Points on a hilly landscape, in no order, each with its height.
A ball rolls from a point to the lowest of its 2 nearest points, and stops where none of them is lower. Distance is the straight distance between rows; heights are no part of it.
peli: [-33  -2 -41   8  43   9  -2 -11   4   8 -29 -22 -12 -22 -14  29 -48   5
  19  19 -13  -3  22   6  -3  11  -8   7  19  18   4  28  16 -29  32]  height 35.2
leka: [-30 -37  18 -23   9  32 -13   1  26  33  -1  -7  34  25  -2   8 -20 -26
  50 -18 -29  -2  15 -15 -15 -12  31   9 -32  10   2 -33   4 -10 -50]  height 18.8
nes: [ 45  27  22   1 -21  -4 -22  -9   5 -10  23  28  15  21 -30 -15  54  11
 -22   5  26  29 -18  19   5   8  -6   2   3 -31  26 -29 -33   0  30]  height 44.0
Vam: [ 15 -31  14  -6 -37  -7  10  24  26  -8  -2  43 -19  30  44  -6   0  -7
 -24  18  -2  14  12   8   6  14 -32 -21  13  17   9   1 -30  -5 -14]  height 45.9
kope: [ 22   7   3 -36  -2 -12 -50 -18  17  14 -13  -1 -27  -9  25   6  15  30
   9  -1  -7 -52   2  49  15  58   2 -18  16  15   5  29 -14 -23  51]  height 34.5
Ritiz: [ 22  51  -4 -10  17 -17  20 -15 -15 -13 -29   3   6   6 -22 -13  10  24
 -32  -1 -10  20 -26 -13 -54   9 -12  31   0   8 -32 -17  11 -19  24]  height 15.4
bif: [-44 -36  -2   6   5  32   8  24  17  37  29  19   4  22  22 -11  85   4
 -18 -12  16 -28  24 -11  30 -33 -20 -16  25  -6  11 -21 -57 -27  13]  height 66.2
tel: [  0  30  -3   8  -1  -1  14  21   4 -18 -31  48  29 -21  11   7 -12  21
 -40  -2 -19  43 -13  -2 -31 -13 -24  25  -5  21   7 -14   8  -3   6]  height 42.0
kon: [ -9 -28  -3 -15  12  12 -16  15   7   0  20  -6  -8  33 -25  -5  19 -11
  -7  -4  11 -22  24 -63 -33  12 -25 -24 -18   3  16  -9  -1 -14  25]  height 9.8
dez: [-25 -12  19  31 -23  13  12  44 -16  35  -2  30   0  23  37  -7  56   5
 -11  26  12 -21 -11 -28  19 -37 -25   8  15 -16   1   0  -5  13  18]  height 63.8
noput: [ -2  17   5 -18  10 -24 -30 -16  18 -15  -5  13 -39  -4  -6  31   4  24
   9  32  -3 -18  14  18  -5  44 -23 -21   1  21  17  27  -4 -26  65]  height 32.4
Voso: [-23 -47  32  12 -15  19   0  50  -3  22  -8  17 -11  15  15  14 -21 -17
  10  22 -19 -27   8 -28 -18 -10  21   3  -4 -21   0   1  23   7 -32]  height 15.5
zev: [ 31   9   7 -44  10 -15 -11   5 -22 -15   6  17   5 -25 -20 -16  -3  29
  -9  10   1 -18   8  -2 -27  32  19 -17 -25 -12 -12   7  27 -23   2]  height 50.3
Dizol: [ 15 -22  21   8 -41 -12  19 -28  -8  -1  29   8 -11 -13  30   1   7  -1
  30 -12  20   5  15  41  52  -3   1 -32   7 -28 -27   9 -13  24 -32]  height 14.3
mozif: [ 24  78 -17   8  -2 -19 -31 -25 -22 -36 -23   9  -7  18 -60  -9  -4  19
 -32  24  -2  32 -23  16   8  11  -3  10  -9 -16   5  13  21 -10  82]  height 21.0
pimu: [  4  28  23  -3 -17 -21 -26 -27  15 -11  -1 -29  20   0   7  11  19  17
   7 -45   4 -17 -11  11  44   6 -11   1  -9  12   2   3  31  39  19]  height 31.7
Kurav: [ -1 -22   0 -25  27   2 -22   8  22  -3 -12 -18   9  15  -7   4 -24  -9
  22  -4  -3  -9  31  -5 -17  16  18   3 -17  21  -6 -16   0 -18 -19]  height 15.9
bag: [ -4 -23 -16 -19   7  -3  -8  38   3 -21   7 -12 -27  -1   7 -15  20   5
 -11 -20   9 -24  30 -45 -11   0 -38 -19 -13 -11 -10   6  -4  -6 -15]  height 5.9
lop: [ 46  -8  -2  -1  12   7  14  40 -15 -10 -15 -30 -30  32 -19 -20 -21 -16
  -4  23 -24 -31  16 -41 -13  11  33  21  -2 -21 -24  -5  19 -22 -19]  height 61.1
pere: [ 36  19  -2  -9   9 -17   3  23 -31 -18 -14 -24 -30  23  12 -12 -17  -7
 -25  44  -4 -33  19  10   3  24  29   3   8   3   2  17  30  -9 -18]  height 60.1
nof: [  5  11  -4  -7  11  18  16 -32 -22   4  18 -20  39 -30  -7 -27   5  -1
  -5 -35   7  17 -50   0  -8 -28  -3  28  -1 -15 -17 -22   4   7 -10]  height 30.3
befav: [ 21  11 -18 -18  14  -4 -18   2  12   5 -31 -12  11 -23  18   0 -45   1
  19  -9 -27  -5   5  38  22   9  -5  11  -2   7 -23  16  26   1  -8]  height 40.4
Zapim: [  4 -48   6  -8  -9 -16  -2  35  45  -1  29   7 -44 -19  19 -20  -2   5
   5 -21   3 -18  21  27   5  35 -14 -19  21 -32  -3  -7  -8 -25 -21]  height 5.5
Dimuf: [ 32  26  -6   7  -8  -3 -23 -11 -11 -15 -22 -11  25  -6   4 -14 -43   8
  23 -32 -19   6 -17   0  22  -4 -21  15 -25 -10 -35  10  56  17  14]  height 41.9
sebi: [ -3 -28  29  20 -32  28  -6  13   4  20  21  24  32  66  -2 -26  31 -21
  16  -1   6  14  -9 -42   7 -34 -29   4  -5 -17   7 -25 -19  16   1]  height 45.2
lada: [ 14  19  10  15 -26  13  15   3  12  13 -29  56  37  -1  34 -10  25  12
 -30  -7 -28  42 -22   2 -24 -40 -46  27  -4  17 -20 -19 -26 -14   3]  height 40.2
duvun: [-37 -59  16 -20  -5   1  18 -22  27   6  57  10 -24 -14  10  11  -7  -3
  -6   1  30  -7   9  27 -29  36 -17 -29  24  16  20   9 -42 -25   9]  height 33.7
Zikaz: [-16  37  28  11  19 -40  11  14   8  -3 -27 -17  -5  20   5  29  46  38
  -4   5 -17 -31  -3 -29  -9  21 -10  18  -5   9  16   5  18   6   9]  height 61.4
Viko: [ -6   7  21   1 -11  11 -11  26   4  -6 -25  50  26  29   3  -2 -25  -6
 -15  33  -5  27   7  18 -24  -6  -8   2 -11   6   1 -30  32  35  40]  height 45.0
Kep: [-14  -8  24   5  10  13  -1  37 -15   8  -6   4  22  20   0  -2 -25  -9
  12  13  -4   9   0 -14  -1 -17  37  22 -15 -18   3 -15  13  37 -25]  height 18.0
Bot: [ 28 -22 -15   4 -11  19 -28 -17 -15   5  13   1 -32 -45  -9 -15 -51 -10
  33 -10  12 -12   6  20  32   9   1 -18   2 -40  -5  26   6  -5  18]  height 50.1
saku: [-13 -69 -19  28 -22  39 -10  25  -1   8  23  -5 -48  -5  -9   1 -19 -42
  29  17  -8 -24  26 -28  -1   3   7 -20  20 -38  32  19 -42 -38  -6]  height 10.0
desa: [-20  14   6 -10 -19  27   2 -16 -10  15  13  21  27 -19  42  -1  24   6
  -6  -9   2  -3 -10 -11  21 -33 -26 -24 -10  31   2  20  -9  28  -5]  height 27.8
topus: [ 41   5  -4   3  -7   5 -42   3   1 -23 -11 -27  19  16 -25 -26 -18 -11
  33 -48   7   2   1 -26  37 -15 -13   7 -11 -40  -9  -7  31  11  22]  height 43.9
lev: [  0  18  27   5 -21 -11 -39 -11  13   7  17   9  25 -10   6  17 -13  18
  28 -17   8  -5  -3  14  46  15   7 -34 -23 -16  26  18  20  34  27]  height 33.8
Tabi: [ 25   2  31 -11  11 -37 -14  33  11 -23  -1 -19 -13  26 -35  -4 -10  13
  -7 -27   5 -36   7 -61 -28  37   2   6 -26   2   1 -29  47  -1   4]  height 15.7
buz: [ 46  13   8   0   0  -5  -3  30 -12  -8 -14 -24  16  48 -11 -31  10   1
   3 -12 -24 -14  -5 -42  -8   1  21  32 -12 -18  -8 -29   9 -19 -44]  height 62.4
vamor: [  6 -24  21  20 -19 -19  14  41  18 -14  -3  23 -50  18  26  12 -20 -11
   0  35  15   7  -2  23  30  19   5  -6  22  -8  22   0  -2   9  -7]  height 44.8
zag: [ -9  -7  22   9  37 -21  41  12  -6 -18   9 -17  23   3 -41 -17  13  16
  -2 -15  29  16 -22  -4 -38  -7  34  42 -18 -42  -4 -53   4   5 -45]  height 34.6
Ked: [  1  63   0  -7  -3 -43  -1 -36   2 -19   7 -23  -8  -6   3  17  19   7
 -52  -7  -1   3 -15  14   0  14 -10  12 -11  58  25  19  12  32  -4]  height 54.8
Gigo: [ -3 -20 -15 -35  33  -1  -8  -7  10  -5  31 -29 -47  -7 -18  -5  28  -6
 -13  14  27 -23  34   9 -15  25  42 -17   4   4  31 -12 -28 -33 -36]  height 24.5
lisim: [ 19  31 -33   6   7   0  17 -42 -18   4 -15   9  14 -11  17 -18  17  -7
   8   3 -15  37  -7  54  56 -35  31   8  41   3  -7  13 -33  14 -10]  height 16.5
nutug: [-19   9 -23  16  39   7   9   8  -5  12 -24 -15  11 -17  -7  30 -61  -8
   7  11 -18  -1  -7 -22 -30  -4  25  26  -1  29  16  13  43   1  11]  height 33.9
Tezur: [ -5 -11  21 -35  16  13  -5  17  -4  17   5  -1  19  35 -17   8  -4  -3
 -23  -6  -5 -30  12 -62 -61  11  -1  -5 -17  26  -4 -42  19  25  25]  height 13.9
Lidun: [ -3  -3   6  16 -27 -25  43 -19 -10 -28  -4  19  -7  -8 -21  24  -2   7
  -1  22  -5  12   1 -46 -34  14 -37 -25 -24  16 -19  38  24   3 -13]  height 19.9
Palub: [-14 -10   2 -10  17   0  -2 -15  17  40  12 -14  -3  -4  11  22   8 -13
  17   7  -1 -12 -15  23   1  18  17  14  23  26  10   1 -14 -13   8]  height 28.9
sukur: [-17  16 -16   9  33 -13  20 -30  -7  -8   5 -49   1 -27 -17  14  -8 -15
   6 -10  21   8  -8  17  13  11  27  10   1   4 -11   9   5  14 -33]  height 29.6
tefon: [ 35 -22   0  -7 -14 -35 -22  21  -1 -21  17   6 -72 -13  17 -14 -22  15
  -3  21  29 -53   1  26  12  58   3 -22  15 -20   6  19  14 -14  17]  height 38.5
Sepep: [  9 -27 -24  23   7  12 -16  -5  23   1  16  -2 -34  23 -32  20 -10 -26
  21  49   9  -3  -6 -17 -23  24  -3  -5  13  12  63   9 -30 -28  34]  height 38.1
bapo: [-19  37  25  18 -13  -3   5 -10  -3   6 -24  32  36  32 -17  19   5   6
   0  44 -16  50 -20  29   0  -4   7  12  -5  14  12  -6   7  31  27]  height 43.7
Tos: [ 11  -4   4  -7 -10  22   7 -12 -32  50  18  20  -4 -54  21  -4  -4   8
 -15   7   2 -12 -46   6 -12 -16 -23  -1  31   5 -14  26   2  -6  34]  height 47.5
gepug: [-12  -8  -9 -14   8  11  20  10   3 -25  18 -40  -9   9 -16 -40  30  -2
 -15  -9  48  21  37  20  16 -13   1  -5  14 -37 -30 -34 -19   3 -27]  height 22.9
Gido: [ 15   1  10   5   4 -39 -13   9  23 -21 -14  19  -3 -24  29  15  -6  13
  22  13 -11  -9  12  41  18  23  -7 -12  -9   9   5  26  -3   3 -27]  height 39.0
zas: [-13 -15 -38   9  40  -7 -16  -8  28   1   0 -25 -48   3 -13  27 -26 -11
   4  15  -4  -6  14 -29 -17  24 -24  11  22  26  34  16  -9 -52  36]  height 36.6
mig: [ 33   7 -11  26 -15 -11  33   2 -15 -27  -4 -11 -10 -20 -10  -7  -1  -3
  15 -11  -8   7  -9 -40  -8 -13 -35  -4 -15 -14 -30  29  28 -12 -12]  height 17.7
sagob: [-11 -31  12 -18 -19   0  16 -10   8  -8  24  25 -13 -19  14  15 -33  10
   3   8   0   6   6 -21 -38  19 -52 -39 -11  14 -20  27  11   0  14]  height 22.1
gab: [-11 -39   1   2  -1  25 -11  38  20   9   3  -1 -24  17  19  -3 -31 -28
   8  24 -13 -11  39 -13  -2   7  16 -12   6 -14  19   2 -16 -26 -20]  height 13.0
Los: [-29  12  20 -12 -30  -1  -4 -30 -16   4   8 -18  12   6  27  12  28  -1
 -34  -9  19  -4   7  15  30   3 -26 -18  12  31 -17  15  14  39  13]  height 29.7
Kinin: [  2 -19 -16 -44  37  16  11  25 -24  -9  11 -31 -36  -3 -22 -22 -38   0
 -31 -17   5 -34  35 -37 -48  15  23  11  -6   7 -24 -22  23 -30  -9]  height 20.0
lavuv: [  6 -12 -57  30 -14  18   0 -35  -3 -38   6   5  -4  -9 -13  13  20 -25
  26  23  -4  41  26   3  27 -20   8 -30  -2  13  17  29 -48  -1 -20]  height 7.4
vok: [ 22  34   4 -24 -24 -35 -34 -43   2 -25   7 -23 -27  10  10  26  -7  12
 -31  -3  -1 -12 -10  21  16  42 -17 -19 -14  48  15  35  16  14  21]  height 55.6
Pil: [ 21  -4 -21  11 -30  16 -19 -30 -16 -22  26   1 -14 -20  -9   7  -4 -28
  23  15  22  18  24  36  38   0  12 -47  15  -7  12  15 -36  21  14]  height 9.7
niri: [-26  29  27  -8   9  -7  -5  -9   8  23  -4  17  34  14  16  -3  27  11
 -13   9  17  25 -13  36  23   0   7  28  18  17  20 -22 -11  19  17]  height 45.1
sog: [-30   8 -12  13  13  11  -2  30 -32 -27   7   4  25 -13 -43   9 -26  11
 -24 -10  10  19   5 -54 -20 -15  12  -2 -39 -14  41 -16  47  36  -6]  height 39.6
teg: [-12  27   5   7   9  20  14  15 -26  26  -1  15  24 -32   9  -8  15  31
 -20  11   0 -13 -42   2  -5 -25   9  13  21 -16  -4   8  14   0  15]  height 46.2
boku: [ 19  46 -33  22 -19  12  14 -39 -48 -33  11  -8  28 -34  -8 -19  23   6
 -17  -9  -1  20 -17  10  30 -41   7 -22  -3 -18 -23  24  -9  30 -13]  height 13.1
Zuv: [ 12 -28   9 -33  -4 -14 -42  25  16   1  14 -14 -47   0  23   3   1  23
   7 -16  19 -57   9   6   0  61 -13 -34   6 -11  17  19  -5 -21  32]  height 36.7
Bolol: [-16  -5 -22   5  26  24  28   2 -13  23 -32   0   8 -51   9 -29 -35   4
  26  -9 -10  13 -25   9 -19 -32 -10  28  19 -25 -43 -16  -1 -44   4]  height 23.1
paz: [-24  11  16  -5  -8  -6   6  32  13 -11 -34  51  17   4  21  21 -10  16
 -45  36  -9  11  27 -13 -28   0 -15  -4 -16  22  17  -9  19  20  10]  height 43.4
bom: [ -5  38 -15 -11  -2   6 -15 -29  14   3 -42  -6  27  10  17 -30  19  -3
 -13 -30  -8  34  -4  45  12 -27 -19  25   9  24 -29 -12 -14   3  21]  height 36.2
pofo: [-12   1 -31  24  15  27  -4  11 -28 -14  14  -6  28  16 -40   5  -6 -18
   4   4   6  21  14 -51 -10 -28   6  15 -33  -9  39 -20   4   8   0]  height 41.3
laza: [-36 -40   4  19 -11  33  15  37  -9  10  28  27  -7   4   5  -1  34  -4
 -17  11  36  -3  22 -27   7 -25 -18 -22  11 -11   7  -8 -36  -4  13]  height 65.0
kem: [ 12  15 -24   9  11 -18  -8  -4  17 -22 -10  -7   3 -10 -14   5   5   8
  50  18 -11  19  23   3  18  14  12  -7 -27 -17  14  12  -6 -24 -21]  height 37.4
dibi: [ 30  44 -26 -19  30   5  -3   2 -20 -13 -37  -5  22   2  -7 -36  -8  18
 -33   2 -16  13 -16  31 -15 -10  32  32  14   6 -16 -22   1 -28   3]  height 18.4
pemog: [  6 -27 -10 -48  27  -5  -2  33   8  -4  18 -29 -41   6  -3 -21 -17 -14
 -29   1   0 -46  42  -5 -38  45  31  -8   6  -3   2  -3  -9 -38 -26]  height 22.4
zik: [ 12  39 -46  12  -1 -12  -5 -47  11  -9 -21 -11  24 -41  -2   7  -8  10
   2 -33 -30  22 -18   0  16 -34 -21   2  -2  28 -11  28   3  -2   2]  height 12.9
Mel: [ 26 -17   2  17 -36 -10  20 -35   7 -21  20   2 -16   2 -12   7   3 -29
  20  13  26  34   5  44  24  -6  -8 -20  18 -10 -27   9 -21  35   2]  height 12.0
Tagod: [-34 -50 -29  43  -1  32  22   3   2  -2   6 -14 -34 -12   1  21  -2 -24
  26  12   3 -19  26 -39  11 -24 -10 -23   6 -10  20  44 -33 -25 -27]  height 7.3
geniv: [ 22 -21   6   1 -20  -7 -18   2  19  -5  31  18  -3  11  -7  13   1 -12
  18  10  29   8  -7  -6  -1  23 -18 -21   4  -4  31   3 -19  -5  24]  height 39.9
vifa: [ 34  53 -32 -14   9 -28  -9 -21  -5 -16 -23  -5 -28   7 -40  -4   2   3
 -42  23  -2  32 -18   4 -18  18  -5  22  11  16   1  -1   4 -37  54]  height 18.3
nin: [ -5  15   9 -59  16  12 -12  -5   8   7   4  17  37  25  -5   4  -5   0
 -31  14 -15  22  21  21 -33  25  43  -8 -10  49   0 -35  -5  20  -9]  height 23.2
Demok: [ 24   5   6   7 -37   2  12 -20   4  33  29  31   9  17  14 -22  54 -13
  -9   8  14  14 -35   6  17 -14 -12   8  22  17  -6   3 -55 -13   2]  height 68.7
dag: [ -7   2   2  -4 -17  28   4 -18   9  37   7  -4  -1  25   4 -22  66   4
 -11  -5   9 -18   0   0  15 -20 -23   1  28  -3 -14 -11 -48 -18  31]  height 67.6
kovuk: [-11 -18   4 -10  33  -1  33 -26  21  44  11 -15   4  -9   1  -4  13 -22
   7 -30  18  18 -48  31 -18 -12   8  37  35  12 -11 -21 -21 -20  -8]  height 27.0
vuz: [ 21  17   1 -22 -36  13 -29 -38   2  28  13  19   2  28  19   1  35 -18
 -39  30   4  -1 -20  14   4   4 -20  -2  28  41  22   1 -36 -14  34]  height 69.7
ruga: [ -1   9   6 -49   9  15  10 -10 -19  12 -13  -5  36  32 -31 -10 -35  -5
  -3   2 -13  15  -3   8 -68   9  22   5   4  29 -38 -30  18  11  11]  height 25.7
vukup: [ 10 -37  36 -21  11 -28   9  23  21  -2  40  -7 -23 -13 -29   6 -14  22
   7 -26  11 -37  -1 -46 -45  45   5  -5 -26 -24 -14 -11  35  -6 -12]  height 12.1
Foz: [ 30  62 -21  12 -23 -16 -34  -9 -32 -10 -41 -15  -1  30  20   3   6  -2
  -9  14 -27 -36   5  17  59   2  -2  -6 -11  11  -9  35  21  21  16]  height 58.2
sav: [-19  15  32 -35   2  15 -11  16 -16  30 -12  28  59  17  21   2 -13  10
  -4  16 -21   0  -6  15  -7 -16  43  -2  -6  26   0 -27  20  30 -15]  height 20.9
suke: [  4  25 -18  21  -2 -16 -24 -17  -5 -27   7  -9   7 -43 -20  24 -17  20
  44  -1  -9  -6   2  -9  28   7  -3 -32 -28  -2  22  41  18   1  11]  height 35.7
nosu: [ 15   1  38   2 -13 -16  -3   6   6 -11  24  30  12  45 -20  12  32  -1
  -6  51  22  31  -6   5 -11  19   9  -3  -9  -6  14 -13 -17  14   4]  height 41.8
lar: [ 35 -26  -8  -7 -21 -16 -28  23  14 -16  11  18 -60 -14  53  -1 -29  -4
 -11   9  10 -43  -2  42  28  25 -32 -13  32  12  15  29  -7  -2  25]  height 39.8
tada: [ 10  59 -18  -6   2 -15 -15 -17 -31 -39 -29 -33  20   1 -25  -6  14  23
 -16 -12 -22 -16  23  -9  51  -2  10 -23 -32   0  -7  42  36  22   0]  height 59.3
leso: [ -8  51 -18  -4   1   5 -40 -43  15   8 -19 -25  25   8   1   2  20  -1
   3 -39  -5  16 -17   1  45 -17 -15  20   8  19  -1  -5  -3  14  52]  height 34.1
fena: [-16 -13  22   2  -8 -17   9 -27  -6   1  34   6  -1 -33   7   9 -12 -16
  42 -19  29  30  24  57  61  25  42 -17  -1 -26  15  -6 -18  28 -26]  height 16.4
nur: [-14   2  20  21  -4 -15  27   5 -13  12  -5  20  -9 -30  13  17   5  20
  -2  27  19  15 -20  29   4  -7  -2   9  14 -17   1  19   2   9  -1]  height 44.9
kito: [ 27  33  19 -11  -3   4 -34   8  -6  -8  10  14  28  10 -20 -26   7  13
  -7  -1  18  26   5  20   9   8   7   5 -11 -29   2 -31   8  10  39]  height 46.3
leke: [-54 -70  47   7  -2  36  29   7  20  62   5  -1  -4   6 -33  -1 -21 -37
  23 -25 -10   0  -3   3 -49  -7  33  24   5 -42   1 -48 -15  -1 -27]  height 24.7
feze: [-45   9 -15  40  51 -15  48 -18  -7  11  -8 -37   9 -11 -28  32   3  -5
 -21   5   9  15 -13  -6 -16 -10  24  35   4  23  10  -9  12   1 -28]  height 30.9
Nive: [-15   9   6 -36  22  19  12 -18 -17  -6   5 -11  36   4   0 -31 -15  -4
 -28 -34  14  21 -13   8 -48 -27  -7  12  -2  25 -40 -32  31  20  -1]  height 28.1
Robi: [ -2  46  -1  10  25 -36   2  13 -16 -41 -33 -28   1   3 -14   4  33  30
 -11  -3  -5 -22  19 -27  17   5  16  -1 -29  -8 -10  10  35   8 -15]  height 60.3
dom: [ 40  29   2  -8 -12   0 -22  31   0 -35  -3  20  10   0 -18 -20   2  23
 -17   5  -6   9   0 -16  -2   6  -9 -18 -37 -27 -14   2  23  -8  21]  height 48.4
zogo: [-14 -64   8   4  -5  24 -13  19  14   7  20 -16 -13 -14   4   4 -36 -31
  15 -35   9 -17  20 -29   1   3  27  -2 -23 -13  48 -18  -6  -4 -72]  height 29.8
Rezum: [-19 -23 -37  53 -14  16   5  -2 -12 -15  11  -2 -26  -6 -15  11  28 -28
  25   2  26  13  23 -29  40 -39  -6 -21   1 -22  24  17 -32  19 -15]  height 4.7
Zases: [ 16 -43   1  30 -55  -7 -10  21  20   3  -3  11 -37  14  65   6 -17 -21
   6 -13   3 -35  -9   6  35 -10 -35 -12  42   7  -7  18  -8  11  11]  height 41.2
dagi: [-13  46 -10 -23  14 -32 -32 -16  16 -18   0   9  30 -25   1  29  15  34
 -24 -17 -22   5   4   4  -8  16  -1  -2 -28  38  18  10  18  13   6]  height 53.7
latu: [-18 -34  20 -19 -25   7  12 -13  13   1  21  45  33 -29  36   8 -28  -1
  -1 -13   3  24  -6 -11 -34  -4 -37 -29 -19  28   2  -7   8  30  -7]  height 24.0
luf: [ -6 -26 -15 -26   6  -4   5 -17  14  -6  18 -29 -20  15   8  -5  32  -7
   9  17  12   0  40  48  20  19  29 -26  -6  11   7  -5 -41 -25 -30]  height 26.3
Tuva: [-15 -24  -6   0   8  22   9   0   9  -1   2 -20 -21  12  -8 -18  14 -29
  28  -5  23  21  44  38  43 -22  29   6  31 -34 -24 -23 -34  -5 -22]  height 20.6
Luku: [ -9 -26   7  -3  25  32   6   5  27  42  -8   3  22  28 -27 -18  14  -3
  53 -14 -39   7  -4 -34 -33 -14   4  26   0 -30 -24 -27 -33 -38 -11]  height 25.4
fab: [ -6  31   8  32   3 -26   5  10 -12 -30  28 -11  18 -12 -34  13 -18  -4
 -10   9  16  36 -14 -22   7  -3  23   6 -32 -17  46   4  31  42 -16]  height 38.0
nel: [ 16 -24  29 -10 -26  -2   5  23  16   0  -2   7   6  58  12 -21  28 -21
 -10   6  -6  -3   3 -35 -12  -1 -17   4  -2   5   1 -20 -15  13  -9]  height 47.1
Lod: [-42 -79  -1  27   1  33   6  24  -8  44  20   4   4  13  12  11  -9 -49
   2  -6  -9 -27  17 -27   3 -26  31  23 -12  -1  55 -18 -22  -5 -75]  height 28.2
zap: [-10  17  32  29  -6 -23  24  33  -3   9 -26  16  -2  36  11   9  73  29
 -21   9  -8 -25  -2 -35  -8 -18 -28  19   6 -11  -6  -7  -2  13   7]  height 62.6
Gof: [ 10  61 -14  32 -23 -33  18 -48 -17 -17  -7  -8  21 -36  -8  -1  25  20
 -21 -33  -4  20 -49  -3  16 -30 -29   3 -18  11 -20  32  10  23 -11]  height 10.5
Remaz: [  5 -18  21   3  21   4  24 -17   0   3  32 -26  14 -20 -32 -28  -5  -8
  16 -55  22   5 -36 -15 -30  -6  24  25  -6 -49 -30 -43   9  -9 -37]  height 32.5
Gaf: [  3 -24 -19 -38  20  16  18  38   5   0  -1 -19  -6  35 -22 -22 -26  -8
 -46 -20 -14 -14  22 -59 -72  -6  15   6  -7  32 -22 -40  15  -7 -10]  height 17.4
Damuz: [-21 -49  23   9  -1  28  31  18  21  23  -7   3   3  38 -24  -5 -15 -31
  44 -12 -28  20   5 -17 -25 -23  31  22 -10 -42  -9 -38 -18 -15 -33]  height 22.0
feso: [-26   4  -1   3  12 -11 -20 -25  28  28  -9  -7 -16  -2  15  52  12  14
  37  30  -5 -32  -8   8   5  29 -12 -14  32  32  28  30 -24 -12  38]  height 30.5
pedu: [ 48  44 -58   4  -1   4  14 -32 -32 -17   0  -2   9 -46 -15 -23   0  -2
  -1   6 -12  18 -12  37  42 -22  36 -13  16   2  -4  25 -21   2 -37]  height 14.9
zam: [-54  -2  -7  45  39  19  30  -2 -33  11 -12 -27  15 -19 -20  34 -26 -13
   3   3  -8   5  -2 -33 -27 -45  36  30 -13   4  33  -4  28  10 -28]  height 32.3
Kab: [-17  32   3  13  34 -14  12   9 -25 -31  11 -13  24  -4 -44   1  -7  13
   0  -3  15  32 -17  12  -1  -1  40  25 -24 -44   1 -28  35  18 -25]  height 36.4
pev: [  7 -31  19  17 -50   0 -12  16 -29 -12  24  13 -17   3  50  -6   4  -5
   3   4  33 -28   2   0  41   5 -28 -39   9 -14  14  22  -9  27   4]  height 42.7
fuga: [ -9  15 -22 -32   8  10   9 -18 -13  -5   7 -23  10 -13  13  -9  18  -6
  -9  -2  11   2  26  43  27  -6  20 -14  -1  13 -15   2 -12   9 -38]  height 28.0
Vemi: [ 25  36 -17  17 -30 -26 -28 -48  -8 -23 -14 -14 -32  -2   1  32  -6  12
   9 -11  -2 -25  -6  31  53  24 -28 -31   4  15   4  51  18  40  42]  height 56.5
Rifaf: [-39 -43   8   8  -2  -3   8   3  17   3  15  -6 -37 -11  16  52 -14   1
  13  14  18 -26  17   9 -17  30 -16 -29   7  26  29  20 -22  -7  15]  height 32.2
raf: [ -2  44  16  -5  -7   9  17 -30  -1  13 -40  18  45  25  30 -17  18  16
  -9 -23 -38  35 -37  26 -22 -37 -17  28   6  32 -51 -31  -5  -4   4]  height 38.2
sis: [  4  13 -12  19  -7  37 -13  -7 -10  16  -2  -3  37  59 -10   2  20 -30
  -4   6  -2  19 -13 -36  -3 -39 -12  22 -16  21  16 -16   5  12   5]  height 43.2
Vege: [ -7 -16  21  38   3 -12  26  29   9  -2  -8  10 -25  18  -9  13   8  -1
  16  37   8  16  -8  -1   8   9  -3  11   8 -35 -15   7  -7   0   1]  height 43.6
Kekeb: [ -3 -52  16 -15  -3 -25  -4  43  21  12  31  13 -27 -43  14   7 -27  13
   8 -17 -10 -38   4 -17 -30  40   1  -6 -16 -27   4  -5  16 -13 -42]  height 8.8
Kuzes: [ 10  42   3 -51  25 -26  -4  -6  10  -5  -7  10  30 -47   2   5  16  53
 -28 -13 -21 -17  -1  12 -26  27  16  -4 -26   6 -26   4   9  -4   7]  height 52.1
sel: [ -3 -23  -5  -1  -5 -15   8  27   7 -22  -4   2 -47 -31  36 -21   1  22
 -20  -8  14 -34  35  13   8  15 -38 -22  10 -25 -34  19   5 -19   3]  height 2.3
goka: [-34 -32  19  17  -8  -2  30  -3   3  16  23   6  -3  -4  11   3  -6 -27
  23  -9  34  29  10  33  33 -13  27  14  15 -17  13 -21 -12  20 -25]  height 18.2
letud: [ 30  24  11   7 -10 -23  -8  14   0  -8 -46 -16 -28  46  26  13   5  11
  -2  26 -10 -14  18  10  25  11  -8   4  -5  11 -10  21  19  13   6]  height 59.2
Kugob: [ 32  38 -34  25  -4  -9   7 -11 -11 -28 -44  -8   8 -34  -7  -9 -12  15
 -11 -21 -37  23 -28 -27 -10 -30 -48  13 -18   4 -36  24  26 -26  15]  height 15.3
pabut: [  3  19 -39   6  20  28   1   3 -22   8 -23  20  25 -24  -4 -17 -40   3
  -4  11 -26  31 -37  25 -19 -36  17  22  11  -4 -11  -4   1 -19  -5]  height 20.8
mot: [ 46  29 -40  19 -28 -12 -20 -31 -37 -29  -5 -27 -31   2   1  18 -24 -13
   3  25  -7 -26  -4  29  51   5  12 -23  13  19  12  53  10  30  10]  height 57.2
ner: [-48 -68  30  17  -2  38  33  22  -2  62  21   9  -7  25  24   1 -20 -44
   3 -12   6   7   3   4 -20 -32  44  26  15  -2  12 -36 -22   5 -52]  height 26.7
Pegez: [-38 -10   0  -2  49  14  22  18  16  49 -54   7  11  -2  13 -13 -12  19
  37  -5 -35 -11 -14  15 -27 -16   9  35  37 -24 -55 -11  -5 -42  12]  height 25.8
fufad: [  3 -19 -19 -25  24   5  22 -18  20  34 -12   0  -5 -46  11 -14 -19  -1
   7 -22 -11   0 -31  25 -21   3  -8  23  44   3 -41  -1  -8 -38   2]  height 25.2
sirar: [-16   5  11   7 -39 -21  12 -21  14  -5  -1  37  28 -25  35  27   3  -2
   5  -6 -19  29 -21  -7  -2 -27 -36 -23 -27  56  23  16   4  26 -22]  height 25.9
pamu: [ -8   1  14  -1  29   4   1  27  29  27 -24  12  25   4   7 -12  15  26
  36  -5 -23   0 -21  -9  -3 -12  -1  31  12 -31 -22 -19  -5 -35  17]  height 28.8
gekam: [ 14  -6 -11   3  16  36 -21 -19 -16  27  12 -11   4 -59   3 -19 -15   3
  28 -23   5 -29 -21  -9  16  -9  -4  -7  10 -17 -10  20   1  -6  23]  height 48.9

Where does a ball stop that starts at each point below?
tefon | Ritiz
desa | Gof
pofo | Rezum
duvun | Ritiz
mot | sel

Call two points neighbours if one is among the 2 nearest of the other. Go from one point of each pair to the other, from neighbour to neighbour, staying as low as possible. Name the highest point that can't be avoided.
Ritiz / Vege | nel
Ritiz / Gof | pamu
Gof / Damuz | fuga
bapo / Damuz | Viko
